Each row is a point on a landscape with many valleys, with its height.
A ball rolls from a point to whichever of its 5 nearest points has the largest drop for the distance, and stops where none of them is lower. Distance is the straight distance between rows; heights are no part of it.
Zupi height 6.1: [103 151 113  94 151 106 117 135 145 136 124 152 121 146 125 120 135 142
 133 148 119  99 132 106 129 154 146  91 111 114 143 125 128 149]
Komun height 7.4: [100 118 116 142 152  96 146 135 136 100 101 132 103 135 124 123 108 147
  81 119 145 128 145  98 109 158 110 110 145  71 130 102 118 163]
Pava height 17.2: [148 152 131 144 127 128  88 145 134 127 166 136 135 156 121 167 135 105
 153 111  92 165 113 137 128 117 131 106 130 176 125 143 130 133]
ruvaz height 9.4: [109 135 119 153 153  87 126 144 132 106 119 140 113 155 122 141 109 131
  96 115 124 143 133  97 106 151 114  90 149  96 129 106 123 177]
zavi height 23.5: [134 118  98 133 114 142 108 122 148 130 151 162 151 131 119 135 137 129
 140 137 135 128 107 125 131 159 134 133  92 136  94 125  94  88]
tov height 20.9: [140 115 175 143 121 157 163 107  86 121  84  74 114 107 164 102  99 149
 106 111 152 130 149 137 120  78 124 158 153 120 157 129 178 123]
nar height 27.7: [138 104 144 197 145 101 135 124 107 105 132  84 118 141 104 167 104 100
  98  78 115 212 130 132 114 104  65 135 170 107  79 105 111 141]
fuz height 19.8: [114 106 150 141 136 147 158 106 102 112  83 101 103 107 147 100 103 146
  99 114 154 130 148 126 120 111 111 158 150  89 145 115 148 127]
Mor height 16.6: [131 140 120 100 123 135 118 127 139 137 142 149 134 121 134 122 150 142
 139 141 137 100 122 123 138 150 151 131 106 135 127 145 122 118]
dasud height 9.9: [137 179 156 115 124 116 110 164 114 146 149 111 117 145 137 138 133 108
 176 131  76 127 136 163 133  87 153  83 154 187 177 158 175 178]
nif height 10.9: [114 109 126 177 156  90 145 128 125  96 106 120 101 135 113 145 101 130
  76  98 129 155 132 103 110 143  97 122 157  78 109  92 112 162]
Giga height 16.4: [107 129 118 105 132 136 140 112 140 135 103 152 133 104 135  92 137 153
 119 141 151  94 147 120 122 147 138 144 111  94 148 132 130 121]
zama height 15.8: [122 117 150 175 152  94 136 128 104 102  96 100 111 135 121 139  89 125
  95  91 126 163 138 116 108 118  90 116 161  84 119 107 133 163]
dov height 30.3: [140  81 140 169 116 168 161 102 113 114 100 105 119  99 126 109 115 133
 108 108 166 146 124 128 119 101 103 196 136 109 105 103 114  81]
fifo height 19.9: [149 130 149  88  87 173 129 121 127 152 141 123 151  89 155 101 156 135
 159 154 142  92 123 156 156 113 164 156 104 172 144 165 151 107]
Sideg height 16.7: [129  86 100 159 141 118 136 112 149 109 121 146 123 140 114 130 128 131
  89 116 152 145 127  99 113 171 108 139 133  85 100  98  83 117]
topim height 22.6: [157 142 156  84  92 157 123 134 136 157 152 121 136  95 152 117 156 126
 174 163 127  88 111 159 159 115 169 146 115 197 150 170 163 111]
lanu height 11.2: [ 97 173 146  66 138 114 129 147 119 159 127 125 111 138 135  97 140 131
 167 168  94  71 142 146 147 115 158  84 135 137 184 145 156 165]
bonev height 42.4: [148 102 125 173 109 156 117 117 135 123 141 125 144 135 120 140 127 110
 128 107 123 166 104 136 118 110 113 157 126 144  88 122 111  95]
Mar height 16.1: [106  99 123 132 148 114 162  98 128 102  80 118 108 104 132 103 112 156
  79 121 172 116 151 110 112 154 109 149 138  60 139  88 116 147]
sapov height 14.3: [119 161 129  33 107 132 119 133 124 158 140 126 126 102 130 114 159 128
 175 187 124  63 120 136 165 127 169 121  98 154 153 169 148 119]
Pul height 31.7: [141 113 118 153 114 149 109 118 145 126 145 151 152 127 128 138 130 126
 135 128 133 137 107 123 134 134 131 142 113 150 111 128 108 101]
tas height 12.4: [126 141 170  89 122 142 143 132 112 151 106  96 122 115 151  87 137 152
 145 143 115  82 150 164 138  83 165 116 150 144 192 160 186 156]
Fidip height 8.4: [161 161 144 109  94 140  94 146 134 148 180 126 137 116 134 143 155 106
 192 151 110 125 104 150 153 110 157 129 110 216 129 166 145 124]
sis height 5.0: [142 129 133 143 115 143 110 130 134 129 145 127 137 123 147 126 138 124
 150 121 120 135 126 137 125 108 138 144 127 168 132 141 138 108]
Pir height 9.5: [125  95 117 141 119 154 135 100 148 117 113 143 136 106 133 124 125 140
 110 124 153 127 121 122 121 146 121 164 103 107 112 107 107  85]
muvut height 10.2: [131 160 114 119 134 113  93 154 143 138 160 145 123 140 126 152 142 117
 154 135 100 131 118 129 134 135 133  90 125 163 132 145 138 149]
zalas height 46.2: [153 124 151 178 108 135 107 118 118 114 146 104 134 131 135 154 123 107
 135  96 109 177 124 148 122  90 119 141 140 163 124 132 139 119]
vidu height 12.2: [103 141 130  60 135 136 148 119 122 157  90 123 125 119 143  83 138 161
 133 158 137  65 161 136 134 127 152 117 132 105 184 146 151 148]
navov height 22.9: [143  96 108 198 133 115 123 131 123 113 141 127 137 157 101 174 109  93
  96  90 120 196 117 125 107 134  95 118 147 114  76 105  88 128]
Domiv height 15.5: [108 112 126 135 132 141 152 111 129 114  91 130 118 112 136 107 124 147
 102 121 165 120 144 120 120 136 124 141 128  84 141 116 133 125]
Doza height 11.1: [136 161 149 108 125 137 115 137 126 144 128 116 118 131 145 115 138 133
 157 138 106 110 132 139 133 103 151 111 141 164 161 149 165 147]
Sar height 6.0: [110 172 133  97 145 107 111 146 132 150 132 142 119 145 130 131 135 131
 152 146  99 105 130 129 133 130 144  89 131 140 152 142 155 170]
lufa height 7.5: [158 153 113 128 105 134  84 148 146 139 183 147 147 140 135 164 145 113
 177 140 101 136 105 139 147 133 144 117 104 197 115 161 119 117]
murov height 8.3: [117 196 113  67 159  80 100 167 126 150 158 145 109 178 105 140 135 119
 159 167  82  94 119 115 148 145 140  64 126 134 151 132 135 163]
Luz height 18.2: [151 148 177 109  94 155 125 139 115 150 131  98 141 110 156 113 143 133
 161 143 118 107 128 167 145  77 169 134 135 190 177 165 176 137]
divaf height 30.4: [140 124 124 181 127 120 117 134 124 111 137 121 131 152 123 167 117 108
 116  93 107 177 123 133 108 117 107 126 142 138 107 123 126 133]
gude height 16.3: [120 157 120  43 116 133 114 141 137 154 155 148 129 110 127 122 162 121
 177 187 130  77 106 118 163 152 161 125  74 155 127 161 128 100]
lom height 14.7: [129 141 149  77 104 159 130 128 126 154 124 129 140 100 158 100 144 143
 155 158 135  83 137 145 148 115 162 142 114 158 157 162 160 123]
vub height 39.9: [140 101 135 143  98 178 143 101 132 130 124 125 152  93 146 105 122 139
 121 130 152 123 114 139 129 114 132 173 111 138 123 132 128  77]
bedab height 15.3: [112 126 106  91 148 123 128 119 147 134 128 162 133 124 122 120 141 147
 121 145 143  93 140 107 135 168 134 124 103 102 132 123 112 119]
Vod height 54.3: [165 125 149 164  88 160 108 126 126 125 160 108 136 119 138 144 132 116
 148 114 113 162 116 148 128  73 129 159 129 190 125 139 147 104]
geku height 7.2: [113 161 131 145 157  96 124 145 124 117 111 134 113 156 129 141 110 133
 118 105 103 138 137 121 107 132 117  83 152 126 139 120 146 179]
lusat height 17.6: [127 142 162 152 140 120 128 131 101 118 102  99 117 132 143 119 103 124
 131 107 116 149 149 141 110  86 119 109 157 133 152 130 164 159]
lekuv height 7.9: [107 127 107 123 152  99 133 121 148 111 115 160 130 138 112 125 125 148
  94 127 143 112 139  98 119 174 121 112 114  85 125 102 110 143]
dimu height 10.1: [114 135  97 128 160  74 122 141 144 109 129 158 126 165 107 143 115 125
  86 120 132 123 134  94 126 183 112  87 127  98 116 101 102 158]
Bofon height 13.3: [127 103  79 148 147  93 126 129 153 113 134 164 133 163 104 151 116 128
  76 115 138 139 123  94 119 182 116 105 124  89  95  89  79 141]
bav height 14.2: [119 107 129 186 163  71 145 144 107  89 109  99  97 140 104 160  88 112
  78  87 126 178 142 106 109 135  78 100 170  77  97  92 107 179]
geneb height 35.7: [130  97 119 175 122 141 127 112 132 108 114 125 128 130 126 137 122 115
 118 111 143 160 114 125 113 125 107 158 135 115  97 113 108 109]
gizu height 13.8: [163 163 128 139 108 121  85 150 133 138 186 140 138 142 131 171 149 104
 177 127  86 154 117 152 136 108 143 108 127 208 129 157 142 133]
dete height 9.8: [117 182 158 106 142 104 118 158 115 143 131 116 115 145 136 124 132 124
 162 138  77 104 142 147 128  95 138  74 164 164 179 154 173 184]
midup height 13.7: [ 98 167 137  33 125 130 137 138 122 170 122 117 117 119 127 100 160 139
 173 186 116  56 148 147 165 125 169 104 116 135 174 160 160 142]
Bateb height 10.0: [110 148 122  79 139 124 129 127 131 144 127 149 133 122 126 113 145 144
 143 157 133  88 139 124 143 152 141 129 111 121 150 138 134 126]
bamu height 15.2: [126 129 136 150 141 119 120 130 127 114 110 130 123 140 137 135 114 130
 114 113 119 140 127 121 113 129 107 114 135 115 133 120 133 151]
Direk height 8.5: [140 172 128 117 132 110  94 159 137 142 173 140 127 158 127 157 140 111
 182 139  82 136 110 139 145 122 137  85 131 179 144 156 149 158]
zib height 17.3: [123 128 149 139 134 139 146 121 110 125  95 106 117 116 151 107 111 142
 118 120 132 128 144 137 116 107 132 127 142 113 158 133 154 142]
Fugog height 14.4: [137 154 147  88 114 145 110 139 131 146 143 129 128 118 148 123 155 124
 164 160 115  97 127 145 145 121 160 124 119 172 154 163 160 132]
bude height 13.9: [ 84 144 113  48 139 121 148 104 128 146  94 147 131 106 130  83 140 163
 124 164 152  64 161 118 138 151 151 125 103  92 176 144 136 137]
zikep height 30.5: [129 107 134 169 134 126 133 122 113 111 111 113 117 120 137 129 110 128
 110 100 139 162 130 126 110 114 101 141 148 108 122 112 138 129]
Bel height 9.1: [109 204  97  49 156  65 100 168 125 148 168 151  95 190  85 146 135 110
 156 186  92  80 114 110 160 145 149  59 107 131 140 134 128 151]
Vap height 13.1: [126 125 100 129 148 101 114 130 148 114 132 166 130 150 118 144 125 129
 111 124 129 128 124 107 124 176 125 113 116 109 114 106  98 130]
Pelu height 22.5: [127 131 147 170 142 109 122 131 111 104 122 108 118 143 134 150 107 114
 117  96 111 171 136 129 112 101 105 112 155 130 122 128 134 154]
duti height 5.5: [162 140 133 182 102 127  86 137 125 119 177 120 141 143 123 171 130  94
 152 104  86 183 113 150 130  95 123 117 135 197 121 143 137 131]
sot height 20.8: [140 132 169 132 117 148 129 127 107 130 106  97 132 118 156 111 123 138
 135 122 126 133 146 149 130  81 138 133 148 149 166 139 174 143]
Puzok height 4.6: [101 156 135 104 152 101 128 139 134 132 117 145 123 142 126 119 125 140
 128 134 119 105 138 113 126 140 133  88 140 114 154 128 142 166]
givut height 16.8: [131 111 105 171 142 103 125 126 136 103 121 139 126 158 106 158 115 117
  95 100 128 162 133 110 112 160 109 107 144 100  92  97  96 146]
Vaz height 14.5: [ 89  96 109 100 135 125 161 103 139 112  85 139 121  98 132  97 128 163
  85 133 182  97 157 101 117 156 123 159 115  57 152 109 115 128]
Firoz height 22.2: [120  81 134 169 142 119 162 108 121  97 104 114 108 118 125 125 107 137
  80 106 156 152 134 115 111 140  89 150 147  77 105  89 103 124]
vud height 25.6: [137  73  99 176 114 155 140 113 149 119 130 144 150 124 113 132 128 122
 110 109 153 155 102 132 113 140 113 167 121 111  70  95  81  75]
fef height 31.3: [124 114 125 120 104 167 133 112 136 129 113 142 142  97 140 108 129 146
 129 132 153 112 130 130 132 131 139 163  95 129 126 139 131  92]
Fum height 18.0: [155 145 151 129 102 144  98 137 124 138 150 123 132 121 148 138 138 109
 166 128 115 136 123 154 132  96 152 128 135 202 147 160 159 135]
Sipe height 15.9: [147 138  97 131 130 118  96 138 153 138 170 156 153 155 125 161 144 120
 147 128 113 128 106 123 132 157 138 117  98 165 101 138  98 114]
Mukeb height 9.0: [127 131 133 177 149  84 121 142 106 100 117 117 112 150 119 162 101 107
 102  93 105 179 140 118 112 116  93  99 162 114 116 117 126 169]
nele height 25.2: [142 124 128  89  90 172 123 120 131 148 148 146 153  77 151 103 162 137
 155 161 140  85 111 138 154 127 161 162  83 175 123 158 131  81]
matuk height 35.6: [155 121 163 126  86 183 134 123 116 137 139 114 149  94 157 118 138 127
 148 134 136 117 117 162 141  91 154 158 114 182 147 159 163  99]
geped height 14.0: [147 165 141 150 126 107  94 155 121 125 163 124 136 154 128 160 131 102
 145 107  76 166 130 143 118  91 129 100 146 184 140 152 156 171]
Sileb height 17.4: [126 154 152 165 149  95 119 149  99 105 123 106 116 145 126 149 101 116
 120  95  95 177 143 129 109  88 110  93 168 139 132 132 160 181]
puvof height 18.6: [116 106 135 159 131 116 142 114 121 103  96 117 109 120 134 121 113 136
  95 110 140 133 134 115 107 131 107 141 141  85 129 109 131 141]
mis height 9.6: [157 165 155 136 110 126  95 153 130 133 162 116 133 135 142 144 146  99
 170 121  83 145 125 153 147  93 144 109 143 201 154 159 166 163]
mal height 44.8: [139  81 149 181 112 159 155 100 114 117 120  92 119 124 121 121 112 117
 109  97 149 163 122 130 124  97  95 183 148 107  96 101 117  86]
Kelil height 23.3: [148  74 119 181 106 175 165 101 132 121 116 106 137 106 113 115 121 119
 106  99 155 163 103 134 117 111 100 198 140 110  83  96  95  69]
noz height 13.6: [128 147 153  68 115 151 132 137 126 166 130 118 125 108 148 105 156 134
 167 173 123  74 139 146 148 113 171 122 118 156 170 172 160 136]
Rimu height 32.4: [140  98 124 162 110 164 130 111 137 129 130 140 142 114 129 132 131 121
 122 110 149 148 114 133 123 122 117 165 118 129 104 124 103  79]
Sefo height 9.2: [119 198 124  82 153  78  97 176 122 149 156 136  99 170 111 142 135 104
 174 157  77 106 122 134 147 122 142  52 147 153 164 146 145 173]
Zuk height 13.2: [103 100 119 127 133 128 140 107 139 112 100 145 124 112 132 116 126 154
  95 122 158 121 139 107 123 158 131 141 130  81 129 103 102 123]
bitu height 12.3: [ 97 109 122  95 139 134 161 101 135 121  81 138 119  92 138  91 120 166
  95 132 167  94 163 119 121 148 132 151 119  71 163 117 141 136]
Ruman height 12.6: [134 146 104 108 139 115 105 134 144 136 153 157 141 151 125 146 141 134
 140 140 120 112 117 113 135 158 139 107 106 134 122 130 114 124]
solaz height 15.7: [130 126 109 169 151 101 113 135 135 117 138 146 134 163 112 164 113 118
 103 104 110 160 125 119 116 155 120  92 146 122 109 115 107 152]
fuve height 19.7: [111 140 114  52 125 151 120 118 133 149 142 153 151  96 123 106 156 143
 150 174 148  75 133 117 156 153 162 150  76 135 136 154 122  96]
tok height 15.6: [127 147 134  80 116 150 115 131 132 148 133 142 139 115 141 120 143 142
 163 157 134  89 130 131 145 135 159 136  99 147 141 154 141 112]
Seta height 61.7: [162  91 161 170  94 181 165  98 114 123 124  81 134 100 131 114 114 120
 119 101 146 155 119 137 136  74 110 193 139 140 101 110 128  71]
miruf height 42.5: [157 103 137 190 109 146 129 118 115 122 147  98 140 140 116 157 120 100
 129  93 113 196 112 145 121  86 100 156 138 157  93 122 116 102]
Papuz height 23.4: [130  83  86 142 108 147 150 110 157 124 120 164 154 105 112 118 141 134
 107 129 160 128 107 122 123 164 124 168 101  96  86  99  77  68]
Zovuf height 30.0: [130 124 116  95 105 166 124 119 134 140 136 152 163  98 141 103 147 144
 141 145 147  98 123 133 142 141 147 152  92 147 121 140 119  85]
femef height 8.2: [136 168  95  95 142  99  93 149 138 146 187 152 128 173 117 160 147 117
 161 149  98 118 107 120 145 158 140  86 104 159 115 141 112 129]
kiso height 21.5: [119 118 127 110 117 162 144 111 121 134 106 135 133 100 148  96 127 151
 116 128 155 105 150 133 132 126 139 152 114 107 153 136 136 110]
bisil height 7.0: [119  72 126 153 116 161 161  96 133 110 102 120 123  95 127  99 123 132
 100 113 169 147 119 125 113 129 102 190 133  78  95  97 100  75]
Misi height 66.1: [155 107 157 177  97 172 142 112 121 117 135  98 136 114 141 121 120 114
 129 105 124 163 119 144 125  71 125 178 133 160 113 130 144  86]
ranod height 5.8: [109 163 108 108 165  84 121 151 133 128 136 156 114 168 114 133 121 131
 119 135 105 121 142 111 122 158 128  69 143 109 148 115 133 182]
sorim height 24.2: [138  93  84 159 126 128 124 124 154 122 136 160 150 141 117 146 134 122
 111 120 141 144 106 119 115 166 125 141 110 117  90 104  80  95]
Kip height 16.5: [112  81 126 142 133 160 168  98 123 113  84 123 122  91 136  98 118 154
  96 121 175 123 143 120 125 134 114 173 123  75 128  99 125 100]
Kom height 10.5: [146 113 127 143 105 168 121 116 146 135 138 140 155  98 141 129 136 130
 137 136 136 129 106 139 136 126 138 158 106 156 118 141 115  87]
Kib height 29.1: [130 125 110  73  96 164 131 122 137 147 143 169 155  81 136 109 157 139
 153 151 148  89 100 130 150 153 158 157  73 138 104 149 100  68]
dibut height 18.9: [153 127 109 160 114 134  89 138 139 124 165 144 153 145 125 165 135 108
 146 117 101 155 108 131 130 144 131 118 124 172 105 136 116 116]
ruze height 20.4: [122 135 165 161 149  98 147 134  89 103  94  90 103 128 137 124  93 133
 113 101 130 151 146 133 105  84 114 119 170 106 142 119 156 172]
Kur height 19.4: [129 101  98 158 137 114 120 126 151 117 132 148 133 149 109 146 129 130
 101 111 138 142 115 107 113 173 111 124 130 102  93 105  89 119]
mubi height 19.6: [126 134 111 106 136 133 116 123 146 138 140 161 145 127 121 122 141 136
 131 141 137 103 124 116 137 166 139 125  95 122 119 132 111 108]
febez height 24.9: [145  77  72 173 136 117 131 124 160 121 129 146 139 155  92 153 128 112
  81 112 154 157 115 106 107 185 105 123 124  90  69  80  55 103]
nako height 11.5: [103 122 143 115 136 129 155 112 122 125  79 122 117 114 146  98 113 157
 105 124 150 109 149 119 116 132 134 127 139  78 159 120 148 148]
Lala height 15.0: [ 82 165 123   4 125 118 144 129 120 169 109 129 112 114 108  90 153 141
 165 195 129  39 150 135 159 133 170 110 102 118 174 161 143 128]
bini height 23.0: [144 105  79 172 130 110 118 137 154 122 156 150 146 164 111 170 123 105
 101 101 133 157 110 119 115 168 110 115 116 116  85 106  77 119]
luvit height 11.0: [118 111 103 158 157  71 136 131 140  89 115 142 111 151  99 145 112 127
  59 110 142 142 146  91 112 188 105  95 151  70 110  79  98 182]
vavul height 15.4: [113 126 141 140 149 120 137 123 119 124  98 126 117 135 144 123 111 135
 112 120 129 136 145 118 115 119 125 126 142 105 145 121 144 157]
Fofu height 8.0: [127 166 121  66 138 117 101 157 136 152 156 136 124 147 120 131 147 117
 176 161 106  94 114 132 148 134 149  99 112 154 142 154 135 137]
gar height 18.5: [141 139 117 105  96 147 103 128 144 147 168 154 150 107 138 132 157 125
 169 146 128 115 102 132 140 144 150 138  96 179 114 149 120 100]
Dut height 7.3: [101 186 105  63 167  73 111 152 132 147 142 153 113 177 100 129 130 131
 143 160  97  87 126 106 136 156 138  70 121 118 148 124 121 164]
Punu height 18.3: [138 153 120  42  99 132 110 138 130 156 165 145 138  98 130 130 163 115
 186 191 128  88  89 131 170 142 162 129  78 182 109 164 128  88]
petu height 20.7: [156 119  88 159 130 117  93 140 154 128 167 157 155 167 113 169 125  98
 128 110 108 154 105 127 125 160 126 113 109 153  86 119  81 111]
tep height 6.2: [136 188 112  90 133 110  97 166 140 147 172 152 119 158 118 150 147 114
 176 158  92 116 109 124 149 145 145  83 117 163 139 151 134 147]
zilev height 8.6: [127 125 155 120 111 151 138 123 114 128 102 120 133 104 157 103 127 151
 136 128 137 107 144 141 130 108 143 144 124 133 159 142 155 123]
Rulu height 14.1: [123 131 162 118 125 141 156 117  93 129  78  85 124 113 161  93 108 150
 125 129 136 103 155 148 122  87 139 125 151 123 187 141 177 151]
repug height 24.0: [125 132 110  86 126 143 124 121 147 144 142 154 151  99 134 120 144 142
 140 153 147  97 118 120 142 161 147 142  85 124 120 138 107  92]
kimes height 7.7: [129 160 103 111 152  86 109 151 142 127 151 164 133 170 113 146 129 126
 119 130 108 115 134 104 129 166 127  88 125 120 123 124 112 155]
Ker height 13.5: [ 93 171 110  17 128 109 129 137 124 154 131 127 120 126 112 105 157 123
 172 205 121  53 126 129 167 141 168 106  92 118 161 151 136 132]
fulo height 23.6: [123 104 165 163 150 109 163 111  90 101  78  80  94 109 128 116  92 140
  88  97 156 159 145 122 112 106  78 147 171  70 112  96 144 156]
ninod height 8.7: [132 114 148 151 104 158 133 113 125 116 117 121 137 114 146 123 127 126
 125 117 132 137 131 130 129 108 120 155 129 143 133 138 136 102]
ven height 23.7: [126  87 115 168 126 152 140 109 143 109 105 133 121 120 120 127 121 134
  88 113 152 141 122 118 115 145 105 156 132  89 101  98  94 100]
rebu height 27.8: [142  91 121 202 129 116 151 124 118 116 137  82 126 149  92 160 106  91
  92  77 124 214 116 129 106 111  67 146 167 107  64 100  89 119]
gepes height 29.0: [132 112 160 173 137 109 142 117  91  99 106  83  97 126 126 133  99 125
  99  85 121 181 138 123 106  91  86 144 165 101 107 113 139 145]
somar height 27.1: [147  83 112 202 129 131 141 130 127 122 145 103 139 155  79 179 116  83
 109  80 113 228 105 136 113 111  76 149 154 130  53 101  87 103]
fis height 21.4: [110 105 106 106 126 145 144 104 146 123  99 153 139  96 135 106 142 155
 107 139 166 100 132 116 130 161 141 159  94  88 131 125 111  98]
dodu height 21.9: [133  75 106 182 134 140 142 118 149 108 126 132 131 141  98 148 115 112
  90 106 146 170 114 122 108 148  88 156 136  98  69  92  79 106]
letib height 28.4: [123  98 144 155 122 155 158 103 124 119  98 110 118 106 143 102 112 141
 105 114 155 135 129 125 116 109 115 172 133  97 123 113 133 100]
gibu height 14.6: [123 101 116 188 149  92 138 131 126  99 122 126 117 157 101 162 104 111
  70  94 127 172 125 110 115 158  90 115 155  86  90  87  96 153]
navis height 12.9: [123 158 155  50 109 140 138 140 120 174 123 103 124 118 147  94 148 140
 168 168 113  70 148 166 155 104 171 113 134 157 185 170 177 145]
Leku height 11.6: [106 154 149  80 137 119 136 133 123 153 105 118 117 129 142 102 139 144
 144 147 119  79 147 144 132 111 148 103 136 126 179 145 161 149]
Babi height 21.3: [123 114  95 120 131 119 125 125 165 124 138 165 145 127 116 132 137 138
 112 135 150 114 122 104 122 173 129 136 102 107 104 114  88 101]
fip height 10.6: [148  83 127 199 121 138 147 113 119 116 139  84 131 136  90 146 113 100
 106  88 130 207 106 136 118  98  78 166 154 120  69 102  96  91]
Fol height 27.6: [126  93 163 176 139 132 166 107  91 103  94  63  99 113 127 111  96 134
  99 100 149 170 136 125 112  90  81 167 169  84 109 104 135 126]
sekap height 13.4: [127 147 131 170 149  92 115 139 114 106 137 127 115 161 129 157 110 109
 112 103 104 169 140 126 113 120 111  92 147 133 123 126 136 166]
pota height 18.1: [123 100 126 199 155  88 146 131 108  91 119  92 104 143  98 161 102 102
  89  79 123 202 133 114 114 118  70 124 174  92  78  95  98 158]
govu height 9.3: [138  82 117 189 125 129 140 123 136 118 132 116 131 145 103 155 114 105
 101  84 131 185 114 132 118 130  93 150 147 115  73  99  93 104]
fosu height 7.6: [117 183 121 116 155  99 108 163 126 136 151 138 118 165 116 144 124 121
 154 131  81 129 126 123 129 131 126  67 146 157 145 141 148 179]
rudok height 23.2: [151 101 103 179 130 127 115 135 137 115 149 137 140 156 104 171 113 104
 119 100 122 181 114 128 114 141 101 127 135 134  79 104  81 106]
reg height 24.8: [143  71  78 188 119 140 141 127 144 120 141 129 152 153  83 166 121  89
 100  94 139 179 102 128 107 148  94 141 137 107  61  90  64  99]
piben height 10.8: [108  91 103 140 149  96 143 113 153  93 106 141 119 123 114 127 126 141
  68 127 168 127 143  87 119 186 111 129 121  63 118  83  93 138]
nog height 49.1: [140 116 166 175 125 135 129 119 108 117 119  85 124 123 135 132 105 116
 117  96 127 177 130 138 116  88 103 153 146 121 114 129 137 120]
Roto height 12.5: [113 153 141  59 121 143 135 127 127 162 123 126 134 104 138  99 150 146
 163 166 130  76 137 141 142 126 158 120 116 142 168 159 152 133]
Simeg height 7.1: [121 154 133 115 141 122 112 142 136 141 126 137 125 137 138 123 124 132
 146 134 120 116 141 126 122 131 138 109 134 133 151 133 149 152]
timip height 13.0: [135 152 159  84 117 144 126 141 119 153 131 111 121 120 149 109 138 132
 166 158 111  96 142 158 146 100 164 117 139 161 181 162 169 148]
rukat height 25.4: [135  79 120 173 116 162 150 109 130 117 122 125 134 113 119 122 124 126
 105 108 155 157 113 130 114 117 104 184 137 109  83 105  96  82]
tezur height 10.3: [ 96 124 120 111 151 109 152 114 132 120  94 148 126 115 132 108 117 157
  95 135 149  99 152 112 116 164 128 121 125  87 152 108 134 143]
loniv height 12.8: [131 140 174 104 114 149 155 135  94 150  96  76 128 121 159  86 120 146
 139 132 124 101 162 158 133  81 163 120 152 138 201 156 190 157]
Bip height 14.8: [112 158 113  60 127 130 110 128 138 146 147 157 140 116 123 115 159 129
 154 171 131  78 120 113 149 159 151 124  85 136 130 146 116 107]
leko height 41.4: [140 110 164 147 111 157 132 116 100 118 112  97 135 106 148 110 115 136
 125 117 142 134 134 142 122  83 128 162 139 134 147 133 153 115]
liv height 14.9: [ 94 159 119  24 128 130 136 130 126 161 123 126 126 107 131 100 163 142
 168 190 136  55 137 127 160 138 171 127  82 129 163 157 139 119]
nub height 25.7: [128 101 121 124  96 171 151 104 136 129 116 156 149  80 139 105 140 142
 121 131 160 106 120 131 131 134 132 174  95 117 117 126 104  71]
bor height 15.1: [128 143 124 127 133 125 114 132 144 130 138 144 134 140 132 139 132 125
 139 128 122 124 129 125 124 131 131 120 122 141 131 141 132 131]
buzuk height 23.1: [119  70  98 126 116 166 153 100 146 122 110 160 147  81 129 103 137 152
  97 135 173 121 122 113 117 157 128 177  99  85 105 107  85  75]
roge height 49.8: [151 121 158 146 103 173 125 112 117 130 126 104 139 101 154 110 125 126
 137 115 134 131 129 148 122  82 137 160 131 152 138 147 161 108]
fanal height 12.7: [139 158 159 140 122 119 105 150 111 129 128 104 126 132 146 126 124 124
 155 117  98 135 140 145 122  90 131 109 153 165 167 156 169 170]
topuv height 9.7: [ 97 105  96 120 157 100 140 109 145 112 102 152 119 126 116 109 127 154
  80 131 160 105 150  98 120 174 122 129 114  73 128  92 107 137]
timem height 45.1: [145 125 165 162 116 151 122 126 104 117 132 102 129 123 146 131 114 120
 134 112 118 158 135 142 118  80 126 143 143 156 140 141 159 129]
Tobi height 32.3: [128  83 161 161 127 154 181  95  87 114  91  68 103  97 129 100  97 142
  94 109 168 155 135 135 117  87  89 191 163  81 108 100 139  99]
Ruk height 22.0: [118 108 157 148 145 127 170 109  89 106  78  82  97 106 147 100  88 151
 106 108 153 137 151 133 110  99 102 143 156  82 144 107 163 144]
kenu height 11.4: [ 93 166 116  54 149 106 135 137 122 155 123 142 109 143 115 105 141 145
 150 173 114  70 148 119 149 145 155  90 116 114 162 134 130 158]
zepi height 17.0: [177 145 159 117  75 157 112 142 132 144 172 124 146 105 153 131 162 111
 180 147 113 119 112 160 150  88 161 149 126 225 146 168 158 121]
Viv height 10.7: [127 160 144 127 139 115 116 150 109 128 120 121 117 139 146 129 123 125
 142 126  98 128 145 135 117 104 135  95 157 151 157 145 159 165]
masot height 8.8: [132 184 150 119 146  96 100 165 123 145 158 127 117 159 132 141 131 111
 168 132  78 134 131 143 131  99 131  72 151 173 158 154 166 183]
Serav height 10.4: [102 176 120  52 146 100 108 153 132 156 145 135 118 155 120 121 146 130
 171 187  97  75 116 130 155 137 152  82 109 133 152 141 141 153]
bivi height 18.4: [143 130  87 137 142 102 112 140 149 133 158 170 138 166 113 156 127 130
 114 125 125 134 119 106 126 176 131  98  99 123  91 116  84 127]
rusuv height 8.9: [141 162 107  83 125 111  88 150 134 147 185 147 130 146 112 157 153 114
 179 171 109 114  94 129 156 153 157  94  89 176 113 148 120 115]

Call two points neighbours if one is among the 5 nearest of the other. Go from one point of each pair to the other, from neighbour to neighbour, staying as low as possible. Name the highest point that can't be avoided.
lufa, Pir -> fis
bisil, Puzok -> Kip
Puzok, duti -> gizu
lufa, Mukeb -> sekap
mis, lufa -> dasud
lufa, tep -> rusuv
Puzok, Komun -> ruvaz
tep, Puzok -> Fofu

For each start below, name the point where the ball stops.
fuz -> Komun
navis -> Puzok
vavul -> Komun
mubi -> Puzok
topim -> Puzok
